Each row is a point on a landscape with many valleys, with its height.
A ball rolls from a point to whichever of its 3 nearest points has the largest drop for the distance, and stops where none of them is lower. Distance is the straight distance between rows; heights are no part of it.
<249>: [ 0  4 -5  4  1 -1 -2 -2 -9 10  5]  height 6.55
<207>: [ -5  -4 -11   6  -3  -1  15   6   4   1  10]  height 7.55
<383>: [ -4   2   5   1  -5   1  -4   6 -13   6  -8]  height 1.85
<506>: [ 11   2  27 -11  -4   8 -15  -3  -9  -6 -21]  height 4.44
<295>: [-5 -1 -4  7 -1  0  4  6 -6  7  1]  height 5.05
<811>: [ -1   9  13   0  -4   4 -12   3 -18   7 -10]  height 1.22
<263>: [ -8 -14  12  -6  -3   1  -2  14  -8  -6 -11]  height 7.74
<501>: [  0   4  -4  -4   5 -12   5 -10  34 -22   7]  height 1.12
<584>: [-13 -11   0   2  -6   0  13  13  -5   0   3]  height 9.49
<395>: [ -6  -1  10  -1  -5   2  -6  10 -12   3 -15]  height 3.43
<706>: [ -4  -3   6  -2  -4   2  -4   7 -12   5  -9]  height 3.21
<656>: [  2 -11  17 -12   0   3 -12   4  -6  -7 -16]  height 1.86
<37>: [-11 -15   2  -5   0  -5  -4   5 -10   2   0]  height 7.60
<217>: [-2  5 -6  8 -3  1  0 -1 -9 10  5]  height 6.50
<815>: [  7  11 -12   6   5   2   0 -10   6   6  10]  height 2.80
<344>: [-1  4 -9  8 -2  1  3  1 -5  9  4]  height 6.49
<211>: [ 13   6  27 -10  -5  12 -12  -4  -6  -5 -19]  height 5.24
<292>: [  7   8 -13   1   8  -1   0 -10  13   1  11]  height 2.77
<301>: [  1  -6 -14   1   5  -6  11  -4   9  -1  16]  height 2.40
<282>: [  2  10 -10   8  -2   1   4  -1   0   8   4]  height 6.82
<617>: [ -4 -15   3  -7   4  -5 -10   0 -13   1  -1]  height 4.99
<827>: [ -4 -10 -10  -1   3  -7   0  -4  -7   5  11]  height 6.90
<650>: [  5   3  20  -7   0   1 -20  -5 -20   0  -7]  height 2.99
<326>: [  6   3 -15   1   8  -4   1  -9  10   1  11]  height 2.76
<429>: [  0  -6 -10   1   2  -4  14   0   8   1  15]  height 3.06
<488>: [ -5  -7 -10   3  -2  -2  10   3  -1   4   8]  height 8.43
<397>: [ -3  -6 -10   4  -2  -3  19   4  11  -3  14]  height 5.11
<223>: [  0   1 -14   3   2  -1  15   1  13  -1  11]  height 4.01
<469>: [ -3  -5  12  -4   0  -1 -12   2 -15   4  -8]  height 2.53
<620>: [-8 -6  2  2 -5 -1  3 11 -9  3 -4]  height 7.56
<554>: [  5   2  22  -9  -1   6 -18  -4 -15  -4 -15]  height 3.29
<324>: [  2   8  -4   6   3   1  -7  -8 -12   8  10]  height 6.60
<820>: [ 14   4  25 -10  -7  11 -12   0  -5  -5 -22]  height 5.41
<129>: [  1   2  -7  -3   4  -7  11  -7  32 -16  12]  height 1.21
<657>: [-3  4 -5  8 -4  2  3  6 -7  8 -3]  height 6.02
<23>: [ -5  -7  -6   1   1  -2   0   4 -10   5   6]  height 7.01
<352>: [ -2   1  -7   5  -3  -2  23   2  24 -10  15]  height 4.53
<328>: [ -1   0  12  -6  -1   0 -13  -1 -18   5  -7]  height 1.29
<743>: [  6   6  23  -7  -4   6 -18  -3 -14  -2 -13]  height 3.32
<6>: [  5   6 -13   5   6  -1   2  -9   6   6  10]  height 2.79
<542>: [  1   4  -9   3   1  -2  21   0  28 -11   9]  height 3.17
<235>: [  5   9 -15   9   4   2   8  -6  12   2   7]  height 3.01
<28>: [  1   0 -14   5   3  -1   8  -4  10   0  11]  height 2.89
<135>: [ -3  -2   2   0   2  -1 -12  -2 -16   8  -1]  height 1.24
<422>: [ -5  -1  -1   2  -2  -2  -2   5 -11  10  -2]  height 3.46
<246>: [  4   5  -9  -1   6  -5   8  -8  28 -15   9]  height 1.11
<574>: [  2   5 -11   2   6  -4  10  -5  28 -11   7]  height 1.28
<242>: [  1  -4 -11  -2   5  -6  16  -6  21  -9  16]  height 1.70
<264>: [  3  -1  20 -10   0   1 -19  -1 -16   2 -11]  height 2.48
<181>: [ -6 -10  -8   1   0  -7   5   2  -3   2   9]  height 7.66
<453>: [ -3  -4   3  -2   3  -6 -13  -4 -16   6   0]  height 1.71
<720>: [-7 -4 -9  8 -5  0 12 10  3  5  4]  height 9.13
<446>: [ -9 -13  -2  -2  -1  -5   4   6  -6   1   5]  height 8.02
<678>: [  1  12 -12  11  -3   6   7   3   0   9   2]  height 7.12
<27>: [  5  -1  19  -6  -3   6  -9   6  -6  -6 -21]  height 6.22
<652>: [-1 -6 -9  2  2 -5  0 -3 -5  6  8]  height 6.58
<274>: [  7  15 -11   3   8   1  -3 -13  25 -10   5]  height 1.07
<612>: [  2  -3  19 -10  -1   6 -10   4  -6  -5 -22]  height 6.27
<582>: [  2 -15  17 -13  -2   7  -6   9   2 -13 -21]  height 6.98
<513>: [  4   8 -10  -2   9  -6   2 -12  30 -16   6]  height 1.08
<735>: [ -4   9  -1  10  -6   4   2   6 -12  12  -4]  height 6.65
<392>: [ -3   4 -12  10  -4   3  17   6   9   3   6]  height 9.12
<458>: [  0   2   7   0  -4   0 -12   2 -17   8  -7]  height 0.59
<262>: [  2  10 -15   8   2   3  11  -3  16   1   6]  height 3.51
<644>: [  4  -1 -13   0   8  -5   5  -9  11   0  14]  height 2.73
<645>: [  0   5  12  -1  -2   0 -13  -2 -20   7  -5]  height 0.94
<465>: [-3  0 -9  7  1 -1  4  1 -4  7  7]  height 6.10
<462>: [ -3   5  -3  -3   2 -11   9  -7  36 -23   5]  height 1.23
<810>: [ -2   8  12   3  -7   5  -6   8 -13   7 -12]  height 1.83
<705>: [ -7  -9   6  -1  -2   1  -3   8 -10   3  -7]  height 5.39
<821>: [  7  14 -13   4   6   1  -1 -11  10   2  11]  height 2.78
<9>: [ -1 -11  18 -10  -3   4  -7   9  -5  -9 -19]  height 5.65
<604>: [ 14  -4  21 -11  -4  14  -7   0   0 -11 -24]  height 6.91

For each start below, name the point where the ball stops.
<37> => <458>
<282> => <295>
<810> => <458>
<720> => <301>
<820> => <264>
<292> => <301>
<352> => <513>
<462> => <513>
<324> => <295>
<542> => <513>
